Each row is a point on a tangle of strands that fork, close into loops and nearly touch. The rows are in no order.
Two points are linked if the straight distance between their rows is under 69.4. Some points are linked to none.
K520: [-16   8   9 -13   0  -5   0  -8  -6  -9 -17   7   3 -26 -18   0  -2   0
  -7 -11 -13 -39  12  -9  10  11  -7  39   8  -4 -13  -1  11  16 -12  -2
 -29   4 -11  10  15 -25  -4 -11  14  -8  10   7  30   1  -7   7  13  -5
  -2 -10   9]
K939: [-10  32  15   0  14 -18  -3   1  -5  21 -24 -21  -2  -6   0  32  26   2
 -22 -11  -9   6   6  17  -3   3  12  16  15   5  -1 -33 -16 -13   3  11
  -4 -41 -15  14  14  -6   1  12  24 -17  16  31 -15  -3  -9   1  25 -19
  -6  13  15]
K307: [ -8   7 -12 -11  14   3  12  -5 -20 -21   0  11   5  -5   0  -4   5 -14
   3  -7 -33  -5  11   4  -1  -9 -12  33   8   1  15  -7  21  21 -20   9
 -12  17 -15  -6  13 -15   2 -24   7 -21  -4  -2  -4  19  -8   7  18  15
  -8   5  12]
K619: [ -3 -26  -4 -13   8  25 -23 -13   3   9   1  -1   4 -11 -13 -24 -13 -14
  11   4  -7   1   1   7  -9 -28   3 -14   4  10  -7  -9 -16  14  20  19
 -10  22 -18 -14  -1  -6   6   9   0  -1 -20  -5  17  18  14  -1  -9 -27
  -1 -12   7]
K893: [  5  -2 -17   9 -11   3 -18  -5  15   9  13   0   3  20  -4 -22   7  -8
  15   7  21   7 -24   1  15 -13  -4 -17   0   4 -34  32  -9 -13  16   3
 -17  19   8 -13  -5  14  16   6  -2   6 -31  -5   8   3  15  -6 -27   3
  -2 -20 -25]
K397: [ 20 -28 -13  10  15  39  -1 -19  23  -8   8 -21   1   8   1   5 -19  -6
   5  11   8 -12 -19  16   1 -25   3 -29   3   9   0   3  -8  -4  17   0
   8 -11  -9  -7 -19  27  -3  17 -22 -15  -4  12   3  -7   0 -14  -1 -15
  -3   7   6]
K484: [-13  -1   6 -13  -3  17 -17   3   1   7 -12  26 -15  -2   4 -33 -10   8
  17   4  -4  -7  -4  -4 -10   1 -16  -2  -7  -8 -19  -2   5  16  -2   2
 -10  19  10  -8  13 -32  -7  13   5  15 -24  -4  19   1   5  10 -11   9
  -7 -12 -13]
K456: [  8  23  10  15 -10  -9   7  18  -4  -3  16  -6   4 -12  10  16  -6  -9
   0 -26  28   9   8 -21  -4  11  -6 -29   4 -19   8  -8   7 -23  14 -19
  30  -4 -11  11 -11  10  16   7 -20  13  19  -2  -2  -8  23   0 -20   0
  -3  13 -22]
K273: [ -6   9  11   9  12  -4 -15  -6  -9  18 -20  -8   6 -17 -20  16  -6   0
 -15 -12   1 -17   8  10   6  14  24   6  12   8 -16 -20 -31 -21  -3  21
 -19 -31  -3   8   5 -23   3  21  26  -4  28  19   6 -11 -12   7  34 -33
   2  -3   8]
K61: [  1 -25 -13   0  20  13 -10 -13  -8 -17  16   0   1  -4   0  -1  -1  -2
   1   2 -18  -3  -2  18 -11 -22   8  -7   9  14   7  -8   6  22  -3  25
   5  -2 -16  -5 -11  -4   3  -8  -5 -20 -11   8   1   6  -2  -3  10   1
   7  -8   8]
K811: [  4 -12  19  -3  -5  28  -7  -1  14  12 -18   4  10 -26 -10 -16 -20   3
  11   3  12 -10  -1   9 -18  -1  16 -16  -2 -14 -22  -6 -16  -2  14  -4
  11  10   6  11   2 -19 -24  20  -6  14  -3  -5  28  -7  -9  -4  -1 -21
  -4  -5  -5]
K837: [ 14 -35  -3 -28  13  26  -6  -1   7 -14   8   5  12  -2  21   3  -5  -9
  14  10  17  21   4  -6 -23   4   3 -15  -6   2   8 -12  -1  10  -4  -9
   5  15   4  -7 -29  28  -5   6 -20  15 -13   4  -8   0  -5 -17  -7   4
  -8   3  23]
K110: [  3   3  -7 -10   3   6  -1  14   0 -17  15  -2   1  20  33  -3   3   8
   8   8   9  20  -4 -22  14  18   1   4 -13  -7  36  17   1  19 -23 -14
   0  21  15 -18 -13  15  -1 -18  -3   5  13   2 -18   0  -9 -14  -2  26
   1   1  20]
K125: [ 10  24  16   7 -18  -8  20  14  -8   6   5  -2  -3  -9   3  19   7   0
 -22  -5   0  12  22 -12   8  -2 -15   8   4 -20  15   9  24 -21   1 -30
  18 -15  -2  14  17  17 -10  12 -11  -3  23 -11 -14   6  22   2 -21  -2
  12  13 -20]
K462: [ -6  14  29  -9 -22 -10  20  17   3   7  -3  -3 -12  -2  -8 -18   1  15
  -1 -10 -15  -6   5 -10   6  16 -23  10  -9  -7   3  19  17   8   1 -26
   1  11  17  11  20 -10  -5   5  -1   9 -11 -11  -4   2  -2  18 -24  11
   8   2 -16]
K410: [-14  27  -1   1   5 -21  -2 -11  -7   4 -17 -17   1  -3  -7  32  18   4
 -22  -8 -12 -10   4  10   2  10   4  33  11  14  -2 -26  -7 -10   3   5
  -3 -32 -23  18  16 -16   2  -3  27 -17  21  25 -21   3 -12  11  30 -16
 -10  21  21]
K708: [  6  16  12   1  -5  -9  18   3  14   1 -10 -21   7  -1  14  28  20  15
 -22 -13   4  30  -4  14   5  -6  10   2   3  10  11  -6   5  -5  -4 -11
  19 -40  -5  12   3   6  -3  -9  -5 -24  30  10 -20 -14   1 -14  19  -2
   6   3   8]
K430: [ -1  11  -6 -10   4  14  17   6 -20 -24   6  11   6   9   8 -10   3 -13
   4  -4 -29   6   9  -3  -8  -5 -16  26   0   1  20   0  20  24 -26  -1
  -8  22  -3 -12  13 -11   2 -20   2 -22  -4  -6 -17  23  -7   3  14  15
  -5   5  15]
K716: [ -1   4  -3   8   4  -8   5  -4  -5  -4  -8   9   6  -6 -16  15  -5   4
 -10  -4 -24 -19   2   9  -5  -7   9  23  13   6   2 -14   1  11  -5   9
  -8 -21 -14  11   2 -17  -3 -12   8 -13  11  -1   1   1  -9  11  18   2
  13   3  11]
K30: [  2   7  10  10  -5 -14  18  20   1   0   5 -21  -2  11  22  21   3  15
  -5   9   7   7   4 -21  22  16   1   5 -15 -19  34  24   2  -4  -5 -21
  27   4   4 -10  -3  26   0 -19 -11  13  22  -3 -14   5   4  -8 -15  20
   0  12  -4]
K495: [ -8  23  21  15 -14 -13  18   8  -6  10 -20  -2   7  -6 -16  19   0   5
 -29  -3 -19   4  13   6   1  -7  -2  15  10  -3   2  -9   7  -7   2 -19
  -2 -27  -9  22  18  -3 -10  -2  12 -10  19   1  -2  -5   5   5   1 -14
  15  10   3]
K144: [ -5   4 -20 -16  -1 -30   3  14   5   1  11  15   7   6  19  -8  -6   8
  27   4  25  16 -19 -17  17  14  -5 -10 -20 -15  12  16 -12 -26   4  -3
  -9  38   8   1 -28  14   0   9   7  35 -21  -2 -12 -15  -5   5 -22  14
 -12   8  -9]
K226: [  7   8  -4   9 -19  -6  26   6   1   7   2  -2  -2  20  -5  12   7   3
 -13  -1 -22 -10   6   1   8  -1  -3  26   6   9  17  11  13   5  -5 -12
   6 -22   8  -4   8   0   0 -16   6  -6  12 -17 -13  -1   4   1   5  18
  24  10   5]
K861: [ -5   1  30   7 -11  20  -1   6  13  17 -19  -2   2 -26  -9  -9 -13  11
   5  -4  18 -14   3   9 -24   8   8 -21  -1 -14 -27  -8 -14  -6  13  -8
  15   8   9  18  11 -17 -22  16  -8  17  -1  -5  26 -10  -7   2   0 -10
  -4  -5 -10]
K463: [ -3   3   3 -19 -15 -13  16  32   4   1   7   8  -6   3  12 -11   4   9
  11 -13   4  17  -4 -22  13  24 -16  -2 -14 -13  14  20  11  -7  -6 -19
  -6  24  13   7 -11   3   2   8  -3  25 -10  -8 -13   0  -9   7 -33  13
 -10   6  -5]
K88: [ -3 -12   2  -1   6  13 -18 -10   0   6  -5  13  -3 -17 -14 -12 -17   3
   7   3  -8 -26   0   6  -5  -5   4  -2   5  -3 -18   0  -5  11   6  16
 -13   8 -13   0   4 -28 -11   3   5  -6   1  -1  38  -2   7   0   1 -10
   6 -21  -1]
K907: [-15  -6 -17  -6  24  -4   3 -10 -20 -33  11   4  -8   4   2 -10  26 -12
  -6   2 -18  25  13   9 -11 -20  -9  -7   3  12   1  -6   8  22 -16  31
   1  19 -18 -18  13   0  16 -25  -3 -27  -8  -2   0  20  -5   2   8   4
 -15 -13   7]
K628: [-10   6  -2  -9 -10   9 -14   7  -2   5  -7  29 -23   6   7 -36  -1   8
  11  -4   3  -2 -10  -6  -5  10 -30  -1 -11  -7 -26   5  14   7   1   3
  -5  19  20 -10   8 -22  -2  13   9  19 -35  -6   4   2   2  18  -8  17
  -5  -6 -25]
K980: [ -7  16 -16  -3   5 -22  -7 -20 -14  -1 -10  -5  -6  -1 -12  31  17   6
 -13  -4 -12 -22  11  10   3   8   7  49  11  16   0 -17   7  -7   1   6
   1 -19 -22  21  13 -21   1 -16  17 -16  20  17 -19   6 -14  19  36  -3
 -10  17  16]
K950: [ 13 -20   8 -10  -4  31 -12  -1   6  10 -20   5  20 -32  -9 -15 -16 -15
  12   2   6   2  -3   5 -16  -9  22 -16   5  -9 -16 -22 -16  -1  13  -1
   6  10   4   7 -13  -7 -23  20 -12   7  -8  -5  13   5  -7  -4   1 -30
 -15   3   5]
K953: [ 12 -32 -11 -29  23  23  -9  -2  12  -7  11   7   6  11  18   5  -6  -9
  20  22  28  20  -5 -13  -6  -3  -2 -15  -3   4   9 -10 -15 -10   2  -9
  -7  22  -1 -14 -21  38   2  15 -12  28 -27   6  -7  -7  -1 -18 -15   2
  -9   1  18]
K66: [-12  25  21   8 -30 -20   2  -9  -5  18 -18   0  -9   7 -27   4  -4   6
 -22   5 -20 -25  12   7   2  11   3  13  -1   5 -15  -1   7 -13  -7  -2
   0 -19   6  11  18 -16  -1   7  14   7  18  -3  12 -20   4  13  15  -2
  27 -11 -10]
K648: [ 13  26  11  14 -16 -14  13  16 -10   2  14   1  -1 -13  11  21   5  -7
 -13 -12  15  11  19 -20   9   6 -10  -9  -2 -23  16   3  24 -23   3 -22
  26 -11  -9  11   1  20   0  11 -14   2  25  -5  -9  -1  25   2 -23   2
   4  16 -26]
K466: [  0  16  28   5 -19  -5  19  20  -6   4  -7  -3   3 -15 -12  14   0   6
 -17  -3 -14  11  19  -5  -1  -4 -12   9   6 -12   9   4  15  -3  -1 -33
   5 -11  -2  23  24   2 -11  -2  -5  -7  11  -8  -8   7  13   4 -16  -7
   9   9  -9]
K460: [  1 -10 -27   2   5  -2 -24  10   1  -5  20  11   2  25  21 -21   8 -14
  11  11  21  36  -9 -21   9   0 -16 -14  -8  13  -9  -1 -11  -6  -4  -3
 -23  25  -2 -22  -8  19  17  -3   0  19 -33  -2 -13   2  13 -14 -18   1
  -4   2  -2]
K173: [ -8  16  25   1 -17  -9  11   4   3  11 -12   4 -13  -2 -14 -18  -1  14
  -3  -2 -19 -21   0  -5  -1  17 -16   9  -7  -6  -9  11  16   9   0 -17
   0   1  16  11  20 -18 -10   3   7   9  -7 -11  10  -4  -1  17  -4  15
  17  -5 -17]
K842: [-20   2  24  -2   1   9  -3  -2   1  -3 -22   1  -3 -28 -16   0  -9  10
 -10  -1  -4 -44  13  -9   3  17  -7  20  -2  -8 -18  -6   2  12  -6   0
 -16   2  -4   7  13 -25 -16  -4  17   2  10  11  37  -5  -6   2   9  -9
  -3 -10   3]
K960: [  8   8  11   9 -10   2   6  18   2  -6  10 -10  11 -12   1   8  -7  -7
   7 -33  30  12   3 -15 -13  10   1 -35  16 -13   5 -20  -5 -25  15 -23
  30  -5 -10   9 -20   7  19  11 -21  16   4  -1   1  -6  19  -3 -14  -6
  -8  15 -16]
K685: [ -4  13   0  17  -4 -14 -23 -20 -17  15  -8  -4  -2   4 -24  25   0  -3
 -14   0   2 -14   4  18  -3   9  21  17  11  13  -7 -26 -22 -15  -5  24
 -16 -36  -7  10  10 -23   8  16  18  -1  29  11 -14  -5  -8  16  38 -20
   0   3   2]
K751: [ 15  -1   8  15   3  11  11  11  14  -9   3 -25  22  -5   4  14  -3  -5
   9 -16  33  10  -5  -6 -16  11  10 -32  12  -9   7 -19  -6 -15  11 -18
  32  -8   1  -1 -23  20  14  -4 -22   9   6  10  -4  -5   9 -12   6   0
 -13  14 -11]
K146: [-12  -5  11  -6   3  23 -18  -5  -1  14 -12  16 -16 -13  -1 -21 -18  13
  15   7  -2 -22  -2  -3 -13   2  -8  -1  -7 -11 -21   0  -4  15   4   7
  -5  13   2  -3  12 -31 -15  10   8  14 -18  -4  31   0   3   1  -1   1
  -2 -15  -9]
K319: [  3  -5  -9 -15   8  17  -2  13  -3 -22  22  12   4  19  26 -10   1  -4
  10   7   2  23   1 -15  -8  11  -9  -3 -11   1  23   6   2  27 -21  -4
  -7  11  10 -18 -12   8   2  -9  -3  -1  -2   2 -19   3  -8 -14   3  21
   1  -1  23]
K42: [-12  18  31  16 -21 -11  13   9   5  18  -8  -9  -8 -11  -2  -4  -4  13
  -7  -9  15 -11   4   2 -15  14 -10 -17 -11 -12 -21   9   6 -13  14 -11
  16 -11  15  22   8   3 -12  18 -12  15   8  -8  11 -18   3  14 -12   0
  17  -4 -15]
K90: [  7 -23 -17 -16  23  22 -13  -7  13   0  14  -1   2  17  15  -2  -5  -8
  23  21  28  14 -10 -16  11 -14  -7 -20  -9   5   8  -1 -23 -17   7 -12
 -16  23  -8 -17 -15  39  14  22  -6  29 -34   6  -7  -4   5 -16 -26  -1
  -7  -2   5]
K519: [ -6  21  22   6 -27 -19  10  -5  -1  18 -10   0 -13   7 -17  -5   2   7
 -15   1 -20 -24   7   3   1  14  -9   9  -7   2 -10  12  12  -4   0  -8
   3 -13  15  12  13 -12  -8   2   7   7   5 -10  13 -13   4  16   5  12
  31 -11 -15]
K11: [  5  -2  -5   7  -5   5  21  16  -1  -6   9   6   0  13   2  -2  -3   0
   5  -2 -14  -1  -3  -7  -4   1  -2  12   2  -1  18  12   9  21 -11  -7
  -5  -9   4  -9  -1   2  -5 -13  -1  -2  -1 -16 -10   5   1  -1  -1  21
  14   7   3]
K68: [ -6 -13 -14  -7  25   4 -12 -13 -18 -23  13   3  -5  -5  -2  -5  17  -7
   0  -2 -24   8   6  15 -10 -24   1  -2   7  10   7  -8   9  26 -11  31
   3  11 -19  -9  -2  -5   9 -16  -4 -23 -10   3   1  13  -5   2  11  11
  -4 -13   8]
K21: [ -3  33  16  -3   3 -17   1  -3   8  20 -18 -22  -1   2  12  36  32   8
 -25 -13  -6  29   3  24  -3  -7   8   2  12   9   8 -24  -4 -13   1   1
  12 -45 -10  10  13   0  -3   9   8 -27  19  17 -20  -8  -1 -10  23  -8
  -2   9  12]
K308: [ -6 -14  -9  -2  13   0 -19 -15 -10   0   1  13  -2 -17 -15  -2  -2  -8
  -2   0 -16 -17   4  11  -3 -16  10   0  14   4 -15  -3  -4   9   2  32
 -16   8 -20  -7   1 -16   9 -10   3 -13  -1  -4  30  18   3   4  -5 -14
  -2 -23   0]
K854: [ 15   3 -24  -7   2 -13  20  -6 -12  -7   9  20 -19  22   0  13  19  -3
 -10   3 -21  -3  11  15   9 -14  -4  25   8   9   8   8  19   3 -18  14
   2  -1  15 -16  21  -3   1 -28   3 -35   5 -11  -9  13  -2   9   7  19
  -5   3   5]
K558: [ 22 -14   5  -2   5  14   6  -2  23 -24   4 -29  27  -8  12  14  -3   2
  12   0  24  20 -12  -3  -6  12  23 -23   0  -4  11  -6  -1  -4   1 -16
  25  -2  11   3 -27  24   6  -8 -30  -2  16  21  -5 -13   4 -20  14  -1
 -13   5   1]
K106: [ 17   2 -21   1 -15 -14  24  -5  -1   6   3   4 -14  29  -1  24  21   2
 -12   0 -15 -10  11  12  10  -6   5  30   4  13  13   9  15   2 -12   1
  12 -16  20  -9  10  -2   4 -20   4 -19  12 -15 -18  -1   6   4  12  26
  15   5   6]
K364: [ 11  -2 -17 -14  14 -27  -8 -28 -22 -12   7   4 -17  23  -3  23  27   8
  -7   4   1  13   8  29  12 -30  17  16   1  30   7  18   8   5 -12  27
  15 -16  16  13  19 -10  15 -19 -11 -32  16  -5 -17  10  -8   7  -5  12
 -16  -9  15]
K2: [-11   6 -10 -11   8  -8   5  -9 -14 -15  -8  14   5 -20 -15  -1   4 -17
  -1  -8 -25 -28  13  -3   5  -4 -10  41  19  -7   2  -3  14  11 -17   7
 -32  12 -15   3  16 -20   1 -18   9 -17   4  -3  18  14  -6  10  13   4
  -7  -3   8]
K745: [  5 -17 -10  10   8  10   5   2   0 -12  16   6   0   8   2  -3  -9   0
   4   0  -7  -3  -9   7 -13 -11   4  -2   3   4   9   3   5  24  -4   7
  -3 -11   1  -7  -9   0  -3  -7  -5  -9  -7  -5  -3  -2   2  -6   4  12
  11   2   7]
K20: [-20  12  23   8   1  -5  -4  -1  -5  14 -26  -4   6 -18 -23  12  -6   7
 -19  -9   0 -21  10   5   4  15  15   4   8   2 -24 -13 -17 -15  -3  10
 -14 -23   2  13  12 -23  -6  14  23  -1  25  16  24 -21  -6   0  26 -26
   7  -9   6]
K725: [  2   5   0  -3  -2  -9  10  21   2 -10   6 -13  -2  17  30   9   1  19
   4  12   8  13  -4 -23  22  22   3   2 -14 -17  39  24   0   7 -16 -20
  14  19  13 -15 -10  21  -1 -21  -8  12  16  -1 -15   3  -7 -10  -8  25
  -4   8  10]
K75: [-14  31  14  10 -27 -28 -14 -15 -13  24 -16  -5  -2  16 -23  18   2 -11
 -21   2  -8  -5   8  18   7   9  11  26   8   9  -9 -22 -10 -18  -6  11
 -11 -34 -11   7  16 -17  10  16  23   2  33   9 -17  -9   0   9  32 -20
  -3  13   3]
K313: [ 12   2 -27  22   5 -26 -12  -3   3   0  21   0  -3  18  16 -14  -4   3
  23  18  17   3 -22 -15  17   4  -5 -13  -7  -8  12  25 -14 -15   2  -4
  -7  24  13 -15 -22  25   6  -7   5  10 -23  -5 -10  -2  15 -10 -13  16
  -5   8 -23]
K754: [ -2 -14 -22  -9   7  11 -24  -2  11   3  13   0   6  22   9 -22   2  -8
  22   9  31  25 -11 -19  21 -17 -13 -16  -6  12 -11   5 -22 -18   7 -11
 -25  29  -9 -17  -8  21  21  17  -1  29 -42   2 -10  -3  10  -8 -29  -7
  -2  -7  -6]
K108: [  2 -14   4   0  -9   8   9  14  12  -2   4   6   9  -4  -3 -12 -16  -1
  14  -2   9   2 -10  -3 -20   7   5 -10  -3 -10  -4  13  -6   1   6 -11
   0  -4   8  13 -10   1  -6  13 -13  20  -4 -13   5  -6  -3   3 -20   3
   3   2  -5]
K241: [  5   5   1  26  -1 -24  20   3  11   3   6 -23   3  12  18  21  -3  14
  -3  12  15  -1  -7 -11  16  12   8   5 -17  -5  29  22   6  -6   6 -11
  25 -16  11  -7 -11  26   1 -13  -4   9  26  -4  -4 -13   5 -18   0  19
  11   7  -1]
K616: [  5 -16  -6  -4  -7  30 -17 -10  13  15   4  -4  -1   7 -13 -27  -8 -10
  12   1  -1  -2 -10  13  -1 -24   6 -19   5  14 -25   8 -11   3  19  10
 -13  20 -11 -12   4  -2  16   7  -2   3 -24 -11  22  12  15  -4 -18 -13
   3 -25  -8]
K244: [  0   9  -6  -5 -19  -4  -6  14   7   0   3  21 -16   8   4 -35   6   8
  12 -11   7   2  -8 -10   9  18 -33   3 -13  -8 -13  20  15   6   0  -6
  -1  18  30  -1  -1 -14   2  10  12  16 -26  -7  -7  -7  -5  15 -15  21
   1   1 -28]
K216: [ -2   5  13  16 -15 -15  20  14  10   7   2 -11   5  -3  -2  -2  -8   4
   0  -5  12  -3  -3  -7 -10  12  -1 -10  -6 -12  -2  20   0 -12  13 -12
   7 -16  10  17  -4   8  -4   9 -13  19  15 -14   4 -12   4   9 -17   3
  15   4 -11]
K891: [-16   9  27   9   2   7  -3   1  -3  12 -26  -3   2 -22 -21   9 -12  13
 -17  -3   1 -30  11   0   1  19   7   0  -2  -1 -26  -9 -11  -6  -3   8
  -6  -9   2  11  13 -25 -17   6  20  -2  17  14  35 -17  -8  -2  21 -20
   5 -11   2]
K691: [ -2 -34 -10  -2  26  18 -23 -24 -10   7  -1 -17  -1 -26 -14 -10 -11 -11
  -5   1 -16 -18  -5  13   3 -24  11 -14  11  11  -5 -19  -5   7  23  31
   6  11 -33  -5 -13   1   0  -5   5 -16  -8  14  13  24 -10  -1   9 -34
  -8  -7   8]
K761: [  7 -22  -1 -26  15  23  -9   4   5 -24  10   4   9   4  27   0  -4  -4
  16   8   7  26   3  -7 -18   7   1  -9 -13   5  18  -1  -2  22 -13  -3
  -1  12  10  -8 -22  16  -1  -3 -16   7  -5   6 -12   1  -9 -16  -2   8
  -3  -3  29]
K383: [  4 -31  -2 -21   5  42 -16 -18  10  11  -6  -9   2  -3  -9 -19 -15 -20
   9  12   0   7  -3   2  -2 -37  -2 -23  -3  16  -2 -12 -20  16  28   6
  -6  19 -20 -12  -5  18   3  21 -12   4 -23  -3  -5  17   3  -6 -14 -33
  -5  -2  16]
K123: [ -1 -16   1 -15  -4   6  11  21   4  -2   5  15   3   3   7  -6  -6  -2
  19  -3  14  17  -4 -16 -14  15  -2  -8  -8 -10   7   7   0  -5  -4 -14
  -5  12   6  10 -16   5   0   9 -11  32 -13 -10  -4   0  -5   1 -28  11
  -8   4   6]
K844: [ 11  -5 -18  29  -1 -23  15  -4  11   1  14 -16  -6  21  10  14  -1   7
   4  11   9 -12 -16  -8  12   8   9   4  -9   1  26  19   3  -3   4  -5
  12 -17  19 -10 -14  21   4  -8  -2   4  11  -8  -3 -14   6 -16   5  22
  20   4  -3]
K733: [-15  15  36  18 -14   2   7   6   6  18 -18  -4  -7 -18 -10  -6  -8  13
  -9  -6   5 -15   8   6 -18  16  -3 -21  -6 -11 -28  -4  -3  -9   6  -9
  15  -8   9  21  17  -9 -18  14  -4  14   8  -2  20 -13  -1   6   0  -9
   8  -6 -14]
K923: [  8   3 -20   1   8 -16  15  -3 -13 -14  10  24 -15  19  -3   1  15  -8
  -8   3 -20   4   7  14   2 -17  -2  11   6   8  -3   7  10  10 -18  24
  -6  -2   6 -20  17   2   5 -27   0 -33  -3 -10   1  16  -2  10  -4  16
  -8  -3   1]
K128: [  4 -32  -5  -5  23  25 -14 -16  -1   2  -5  -7   9 -28  -2 -11 -14 -11
   0   6 -13  -8  -9  15  -8 -23  13 -18   3   5  -3 -21  -6  14  19  18
   8   3 -11   2 -15   7 -22   9  -5 -19 -12  17   1  14  -7  -4  10 -34
  -6   1  12]
K224: [ -9   8 -19  -6  13  -8  16  -5 -23 -34  10  15 -10  13   6 -11  23 -17
 -10  10 -19  23  13   6  -4 -16 -16   3  -5   4  -5  -1  16  13 -24  25
  -3  16  -9 -22  26   5   7 -29  -2 -37  -3  -8  -3  23  -5   3   3   4
 -18  -4   6]
K569: [  5  -7  -4  -3 -11  22 -17  -7  15  19   4  -3  -2  13  -9 -28   2  -3
  10   4   8   6 -14  10   3 -19   3 -20   0   6 -40  19  -9  -5  20  12
 -13  22  -1 -16  13  -3  15   4  -1   6 -31  -7  22   9  16  -1 -17  -3
  -1 -31 -17]
K438: [-15  29  18  11 -29 -21   4  -7  -8  18 -20   0   0  15 -23  16  -1  -3
 -27   1 -20  -3  11  14   5   0   3  19   7   8   1 -11   3 -17  -7  -8
  -5 -32  -6  12  15 -11   3   7  20  -1  26   1  -6 -14   2   9  10 -15
  22  10   2]
K25: [  2   6 -25   0   6 -30  -8   4   2   0  17   8   2  11  21 -12 -14  10
  26  16  17  13 -24 -17  19   7  -6 -11 -17 -12  23  14 -16 -23   3  -3
  -5  35  10  -9 -26  19   3   2  10  27 -20  -5 -16  -5   4   0 -11  17
 -14  13 -13]
K666: [ 11 -11  -1   9   4  -2  15  -3  18 -14   4 -18  12   1  14  19   1  14
  -9  -6   7  14 -14  14   1  -4  16  -2  -3  12  15  -2   3   4   0  -4
  16 -34   7  12 -13   6  -3  -6 -11 -16  24   8 -13 -19  -7 -17  20   2
   9   2  10]
K449: [ 13 -16   0  17  10   2  16  -6  26 -17   7 -27  16   2  13  19  -8   8
  -1   5  23   8 -19   6  -2   1  17 -14   0   3  12   2   1  -5   3  -8
  16 -26  14   3 -14  20   1  -2 -20  -9  20  10  -1 -21  -3 -17  15   1
  -2   4   0]
K126: [ 10  -1 -24  20  -6 -15 -13   2   9   2  22   9   0  18   1 -20   7  -8
  17   8  15   5 -20  -7  13  -1  -5 -13   0  -1 -11  30  -7 -10   6   1
 -15  11  19 -14 -13  16   9  -2   3   5 -24  -8  -2   3  18  -9 -24  11
   3  -3 -26]
K276: [ 12 -26  -2  -6  16  26  -8  -6   0   4 -15  -2  20 -32   0 -11 -14 -15
   5   2  -7  -4  -6  10 -13 -13  20 -17   6  -6  -8 -26 -11   8  14  11
   8   3  -3   1 -20   4 -24  16  -8 -11 -11   6   1  14 -11  -3  12 -36
 -14   9   8]
K249: [-11 -30 -12  -2  28   1 -26 -24 -18   4  -1 -10  -8 -24 -15   2   7 -11
  -7  -3 -12 -20   8  14   3 -15  15  -4  16   9 -12 -10  -4  -1  13  38
  -2  10 -31  -7 -11  -4  18 -16   4 -15  -6   6  18  28 -14   5   4 -22
 -13 -18   4]
K248: [ -4   7  -3 -16 -17 -12   5  21   8   0   5  15  -9   5  13 -27   6  11
  14 -12  10   8 -10 -15  18  24 -26  -1 -20 -12   1  23  14   1  -2 -11
  -6  23  22   4 -10  -6   2  14   9  23 -23  -5 -12 -10 -11  16 -23  19
  -4   7 -21]
K272: [  6  -3 -21  -1   6   8 -12  15  -8 -16  24  21  -3  27  28 -19   7 -13
   8  11   7  30  -2 -23   1   9 -16  -7 -13   5  11   1   1  10 -19  -1
 -14  15   5 -25  -5  12   7  -8   4   5 -17  -4 -17   5   1 -14  -7  16
  -2   4   6]
K157: [ -2   4 -17   5  11 -15  -3 -16 -17  -5  -6   8  -4  -7 -16  26   5   3
 -12  -3 -19 -27   7  13  -2  -5  10  35  12  10  -1 -15   4   4  -5  13
  -5 -17 -18  12   7 -18  -1 -15   9 -18   9   6  -8   4 -15  18  26   2
   0   6  11]

A piece is two or more points that can be reached from each other along the links. Count, over all rows, the pieces, the separate loops (a circle has one, a figure eight two, a Y none), the forks (points with three links) and the tips (points with one).
pieces | 5
loops | 3
forks | 2
tips | 6

A tip is a point with one link. Name the tips that can be reached along the links from each point below, in the order of the rows.
K751 | K462, K430, K716
K754 | K844
K619 | K144, K383

Name the points in between on the shortest way along the links from the first point to the second, in order.
K88, K811 | K308 K249 K691 K128 K276 K950
K248, K950 | K463 K123 K108 K216 K42 K733 K861 K811
K146, K244 | K484 K628
K685, K66 | K75 K438
K272, K90 | K460 K754
K173, K456 | K519 K66 K438 K495 K466 K125 K648
